Points on a hilly landscape, in no order, each with its height.
From any point a climber takes the steepest step (rise divided by distance) to one of its 2 nearest points. It stops when none of these is higher. Distance is the straight distance between rows; heights are no part of it.
daru h=57.1: [152 129 141  76 100 157 128 145 125 143 139 117 140 190 179 145 109 111
 186 109 142]
bosu h=38.0: [ 96 127 127 122 168 122 142 121 134 134  90 183 138  85  83 124 167 133
  99 118  81]
zod h=22.4: [130 180 105  96 183 164  76 101  97 105 147 121 151 111 138 154 117 122
 209 134  96]
Kan h=75.9: [128 168 148 129 130 167 130 103 125 160 142  77 118 135 136 166 121 178
  79  78 134]
mifu h=46.9: [103  92 114 152 139  67 103 147 112 129 129  99 126  58 103 106 118  97
 175 184 152]
kis h=34.2: [133 127 125 164  85  95 153 153 138 139 104 221 157 132 109 111 141 139
 126 130 112]
nal h=51.8: [162 133 107 143 107 134 161 123  83 101 108 186 121 195 140  90  91 121
 144 145 137]
davel h=52.8: [134 139 141 107 164 132 100 110 165  94 159  80  83 144 156 123 149 107
 101 133 141]
ruk h=52.9: [123  85 119 140 163  79 116 119 123 113 110 128  88  86 121  75 148  64
 144 178 139]
tes h=56.8: [122 139 150  74 172 176 106 118 169 114 138  95 103 160 182 153 153  95
  97  94 121]
Teni h=53.4: [ 71  99 161 127 109  78 141 135  99 153 128  82 150  49  69 129 125 147
 127 119 130]
lum h=12.4: [148 169 125 179  96 110  64 131 132 145 196  89 141 107 143 150 106 159
 156 142 158]
Gabof h=62.9: [161 117 130 137  97  90 137 170  76 105  96 155 118 153 125 105  82  64
 171 165 129]
Vapu h=44.8: [114  58 127 115 108 152 129 113 127 156 157  91 197 133 146 167 114 126
 194 128 148]
vupa h=60.3: [125 112 142  76 101 146 145 157 105 174 104  98 133 142 139 151 119 123
 164 102 136]
gid h=41.0: [124 112 124 130 140  79  90 111 113  77 163  81 129  89  90 124 126  94
 157 158 119]
vad h=20.0: [143 159 105 136 153 137  97 109  71 128 160 111 135 107 141 126  83 121
 213 151 119]
sarun h=70.7: [114 102 137  90  83 114 176 140  78 199 106 181 137  99 114  81 124 143
 185 117 131]
tuvu h=60.2: [110  80 150 106 157 170 157  86 138 155 131  68 109 157 156 138 131 125
  69  98 157]
gofam h=46.8: [124  73 139 148  95 118  97 128 173 141 187  78 190 140 146 175 127 136
 167 142 150]
kugon h=46.6: [ 82 139 138 121 149 129 130 145 143 143  90  97 123  95  98 155 143 162
  79 116 130]
Keb h=76.8: [ 97  91 129 134 163 103  95 103 150 179 168 105 151  31  97 143 176 125
 148 128 106]
neru h=35.6: [122 137 136 142 132 125 176 161  83  98  49 131  93 148 114 107  84 119
  79 132 137]
letek h=53.2: [171 151 143  86 122 122  95 139 148  84 164 141 114 146 132 135 150  64
 124 110  88]
donum h=65.0: [122 130 175  92 128 134 136 167 100 197 112  85 113 112 128 167 134  94
 118  72 110]
supan h=28.9: [139 141  85 127 144 156 147  83 136 114 125 209 138 142 117  99 152 168
 112 120 105]
vuruz h=6.1: [157 153 118 115  95 116 104 127 163 118 197 166 150 110 103 143 173 142
 130 105  88]
mabop h=54.5: [169 130 117 130 104 152 137 129 114 137 143 166 137 202 184 115  99 124
 184 139 143]
rivo h=41.7: [107  82 103 111 124 118  94 134 164 132 140 132 185  95 113 155 164 132
 195 160 121]
rura h=29.9: [128 165  93 186 160 129 108 118 170  78 109 168 105 148 134 100 141 156
  69 162 133]
Kovod h=77.4: [152 119 135 122  71  85 163 130  99 167 145 190 104 117 120  65 139 117
 151 120 129]
Tiv h=27.5: [131 158  82 167 135 134 139 131 120  68  67 174 120 158 121  97 100 159
  96 164 139]
Limu h=47.8: [111 157 129 146 174 140  78 115 166 109 146  79 120 127 134 161 137 145
  98 131 127]
funu h=25.2: [129 198  95 155 150 160 122 120 127  62 101 147 140 170 124 134  97 186
 103 138 121]
Doka h=32.2: [114 116 122  97 151 144 100 127 159 149 131  73 112 118 155 136 140 146
 160 152 164]
tas h=71.6: [147 122 137 138 129  91 155 111 118  90 117 144  78 138 110  79 136  92
  77 129 126]
Lede h=55.6: [172 172 123  96  83 128 110 163 182  98 146 152 110 168 150 120 145 140
 138 120 131]
mapo h=59.9: [145 175 155  90 146 106  80 162 114  83 128  94 117 132 105 165 121  68
 125 117  95]
Larak h=60.0: [106 117 136  93  79  99 147 116  87 152 155 101 155  82  75 129 121 165
 157 105 135]
Daz h=7.6: [161 152 110 147 105 103  79 130 207  88 200 154 135 113 127 132 191 132
 126 144 114]
belaf h=63.3: [131 124 133  92  91 144 150 140 157 121 118 120 139 169 128 153 147 156
  87  87 136]
tiro h=79.5: [ 96 102 141  67 132 115 118 112 116 142 144 110 165  70  76 155 168 103
 131  83  88]
mim h=78.6: [132 111 149  95 125 102 148 106 110 104 142 108 105 122  94 110 149  94
  76  97 108]
Rugiz h=42.7: [140 134 133 194 143 150 140 132  94 120 122 128 128 168 158 144  70 119
 119 137 131]
zoze h=75.7: [125 178 128 114 160 158  99 176 142 149  76 128 111 140 156 160 127 120
 147 131 124]
bupib h=60.5: [109 125 115 164 133 168 176 118 121 120  86 139 145 159 127 130 101 193
  78 124 142]
mab h=74.1: [108 113 153 131 178 188 129 125  93 173 100  79 159 134 174 200 102  82
 158  99 111]
mup h=50.0: [140  84 148 167  73  88 115 132 143 117 183  66 157 146 140 140 107 125
 150 152 168]
Sur h=70.1: [118 148 156  83 137 173 112 151 119 179 109  74 157 131 157 205 138  90
 147  65 108]
vonis h=78.8: [102  98 153 152 158 170 138  97  97 150 139  58 170 119 139 184  92 117
 109 105 130]
Deku h=80.2: [128 138 121  78 111 153 189 136  94 135  55 160 114 161 119 108 102 162
 115 113 141]
tezel h=33.5: [110 112 122 132  91 102 123 164 125 177 112 137 149  93 112 124 123 153
 183 153 151]
ref h=59.5: [141 110 115 171 138  87 125  87 134 137 171 152  99  87 120  73 163 111
 110 145 128]
Sak h=30.6: [ 95 110 123 158 106 111 149 163 102 126  82 117 153  92  96 136  81 158
 133 153 142]
zubi h=59.6: [164 144 146  85  59 137 130 169 178 121 151 160 150 172 132 156 159 141
 117  88 116]
pafam h=40.4: [186 139 141 150 127 140 139 130 178 118 162 172  64 162 181  95 156  81
  76 126 118]
nug h=38.1: [164 120 114 144 130 124 137 104 203 108 161 141  59 142 185  64 177 108
  95 154 157]
nif h=51.9: [ 95 149 148 182 138 125 111 155 156 149 112  97 157  99 106 194 127 166
  66 115 127]
vamus h=45.6: [105  69 129 146 159 138 154 114 127 156 107 140 127 124 136 114 131 120
 116 151 139]
sab h=43.6: [ 97 131 117 111 195 174 108  87 123  94 127  81 139 132 139 150 118 134
 130 136 121]
bavu h=29.6: [130 131 114  63 153 163 105 103 171 158 161  92  75  99 165 106 173 149
 158 135 151]
vep h=74.5: [135 174 111 111 110 165 166 138  83 173  85 173 133 142 120 128 111 187
 148 100 126]
teg h=43.3: [ 89  46 117 104 131 136 134 108 142 129 135 110 190 112 120 156 144 126
 156 135 128]
vibat h=56.4: [145 166 121  86 128 140  92 160 174  77 110 155 133 178 150 137 136 128
 162 144 115]
supog h=40.7: [106  98 127 227 162 140 115 156 152 142  95 105 148 123 163 160  85 125
 114 183 157]
zarus h=35.5: [161 145 108 139 152  94 105  96 185  57 153 154  75 130 139  74 172  91
 103 156 120]
Dafe h=84.0: [122 128 146 119 136 176 130  80 112 129 164  79 170 156 149 172 109 136
 105  78 125]
tun h=32.7: [142 183  89 161 152 111  95 115 170  98 136 168  80 101 128  78 168 128
  91 148 117]
Puvi h=27.0: [118 177  93 117 148 164 147 108 123  99  90 185 140 141  89 132 135 197
  89 115  99]
runi h=24.7: [129 198 103 124 172 168  78 105 134 104 140 132 124 144 156 136 114 165
 175 142 117]
sivap h=36.2: [120 109 118 129 139 120 129 148 172 121  92 200 151 116 105 131 175 125
 118 144 102]
bemi h=2.4: [131 170 107 113  99  96 116 148 142 130 112 171 108  88  89  97 160 162
 126 130 129]
ditum h=30.7: [123 104 122 160 121 115 163  94 148 114 141 180 144 134 100 108 161 150
  74 117 110]
gavig h=67.2: [106 115 128 165 157 102 118  74 114 164 182 123 125  52  93 109 151 137
 108 131 116]
tifo h=66.1: [121  88 151 122  75 106 173 124  63 193 153 140 169  98 105 118 111 140
 184 109 127]
lunez h=84.8: [102  77 128  67 147 116 105 115 143 159 154  89 145  58 103 137 174  98
 168 127 116]
Fev h=59.8: [123 125 149  57 125 181 136 144 167 152 123 101 126 159 159 165 159 102
  86  65 122]
Nobos h=68.9: [136 183 100 157 121 141 150 123  90 173  94 217 121 125 125  90 122 163
 130 116 110]
ziti h=38.5: [106 119 121 115 135 157 113 114  94 118 131  48 166 105 131 163  75 158
 183 144 150]
raka h=40.3: [169  93 118 195  82  75 130  92 141 106 203 140 133 145 147  86 130 109
 148 153 155]
Kozot h=60.7: [140 146 115  85 144 138 110 125 119  86 114 116 102 156 138 111 111 115
 162 151 138]
Vuzim h=9.5: [151 156 106 159 104 100  70 144 174 103 173 122 135 138 145 124 135 143
 166 160 145]
giku h=27.1: [139 167 103  92 163 181  96 107 179 139 159 139 111 139 178 123 154 164
 166 135 131]
Ruzi h=35.8: [ 89  79 131 173 141 116 121 165 142 187  99 149 177  81 126 153 140 123
 167 160 127]
Zut h=58.1: [142 113 152 139  98 112 145 179  65 137 104  96 128 151 139 142  63  86
 163 138 140]
nezo h=48.0: [182 196 134 106 130 113 104 138 133  93 139 179  75 117 107 114 155  83
  98 112  83]
vefa h=68.5: [129 183 153 132 163 140  79 177 130 112 110  81 116 149 152 183 106  93
 129 120 114]
Pebu h=76.9: [128 114 121  71  94 133 142 175 165 155  72 127  95 148 147 104 144 152
 156 146 177]
toleb h=44.9: [134 102 126 212  90  58 108 121 138  96 176  97 140 112 114 119 112 119
 124 164 153]
gazag h=75.8: [124  99 136  73 126 135 196 120 105 138  69 147  80 157 124  78 127 128
  90 120 144]
pum h=43.4: [103  82 134 189 187 149 122 128 148 158 115 118 141 130 156 160 126 100
 113 156 132]
mumad h=36.5: [153 101 114 164 148 129 148  78 111  61 154 141 112 199 168  83  97 103
 133 165 147]
kunug h=41.9: [102 160 140  86 142 126 140 132 123 155 100 136  93  76  84 115 159 151
  83  89 109]
Bavep h=35.1: [112 141 141  82 136 149  82 139 134 127 144  57 150 142 158 172 109 125
 182 125 139]
Nadig h=53.8: [141  96 157 143  98  99 118 170 128 140 143  90 132 147 147 146 112  88
 156 141 152]
Ramur h=64.2: [118 144 124 180 119 133 169 122 125 197 117 219 118 118 131  84 143 164
  87 112 114]
til h=38.3: [166  92 117 153 105 106 150  94 157  82 167 157 122 178 152  89 145 111
 118 147 147]
buz h=39.1: [131 131 148 189 144 125 170 137  60 128  93 114  93 146 132 121  62 105
  81 130 138]
fel h=70.8: [139 127 122 111 149 135 169  83  74 109 108 145  79 149 113  77 109 127
  99 123 133]
Div h=47.0: [ 95  90 132 142 125  95 109 106 112 116 170  63 163  67  78 146 120 131
 134 138 129]
ror h=43.2: [164 158 133 125 137 134 136 126 163 113 145 175  66 128 135 107 172 106
  55 104  96]
mimip h=81.8: [118 119 135  91 143 135 131 181 143 143  55 110  91 138 141 126 137 109
 126 149 152]
fusam h=32.6: [ 95 146 127 139 121 125 166 159  87 124  52 103 110 115 100 118  78 179
  84 125 149]
tafad h=48.3: [ 79  76 162 132 130  98 157 140 128 172 120 138 143  82 101 123 152 116
 106 117 119]
zetid h=86.1: [116  99 164  56 120 117 129 125 123 115 154 108 141 110  91 151 164  64
  87  67  89]
befar h=57.0: [ 99 107 134 190 132 144 147 125 137 157 110 120 167 122 121 164 108 176
  88 128 143]
Bisir h=68.0: [138 150 143 123  98 148 165 120 144 153 132 109  96 168 139 122 131 181
  61  82 157]
Zup h=65.6: [155 145 132  60 152 147 140  91  76 110 123 122  88 156 122  95 118 102
 141 114 119]
damo h=32.5: [139  86 127 168  75  83 173 119 165 118 155 232 162 137 106  94 177 134
 109 117 105]
Sav h=37.7: [ 99  83 125 190 140 116 125 197 130 159  59 132 153 105 147 151  91 112
 159 189 147]
bifis h=45.8: [154 153 132 172 112 135 137 148  80  84 124 154 160 174 126 162  69 105
 132 122  97]
kibok h=16.5: [141 181 107 176 129 106  82 121  86 106 168  94 131  97 119 131  80 132
 162 145 125]
kapat h=63.5: [112 108 125 132 147 167 173  91 147 147 110 123 106 160 140 116 134 178
  67 112 160]
lun h=41.3: [105 120 106  90 156 167 127  92  90  62 130  73 159 139 129 141  81 145
 159 135 125]
ginez h=49.1: [165 137 135 153  99 112 163 131  78 100 122 201 139 172 107 114 104  98
 117 119  95]
pobu h=4.3: [137 180 113  94  85 106  99 143 151 130 145 161 147  88  76 138 164 168
 147 103 103]
kisot h=69.4: [162 133 134 114  73  92 150 155  63 156 107 150  90 132 122  72  90 104
 170 142 151]

Where does a climber stop that starts at each point below?
Sak: Kovod
raka: Kovod
funu: mimip
teg: Kovod
fusam: Dafe
ror: mimip
gid: Kovod
mumad: Dafe

Call two points neighbours if one is among the 2 nearest of the other. Go from one point of each pair to the other, from neighbour to neighbour, staying as high as possible. Name the lowest point that can't be avoided.
Kovod and Dafe: rivo
zetid and Dafe: Lede
mimip and Dafe: vupa
Deku and lunez: fel
zetid and lunez: tiro
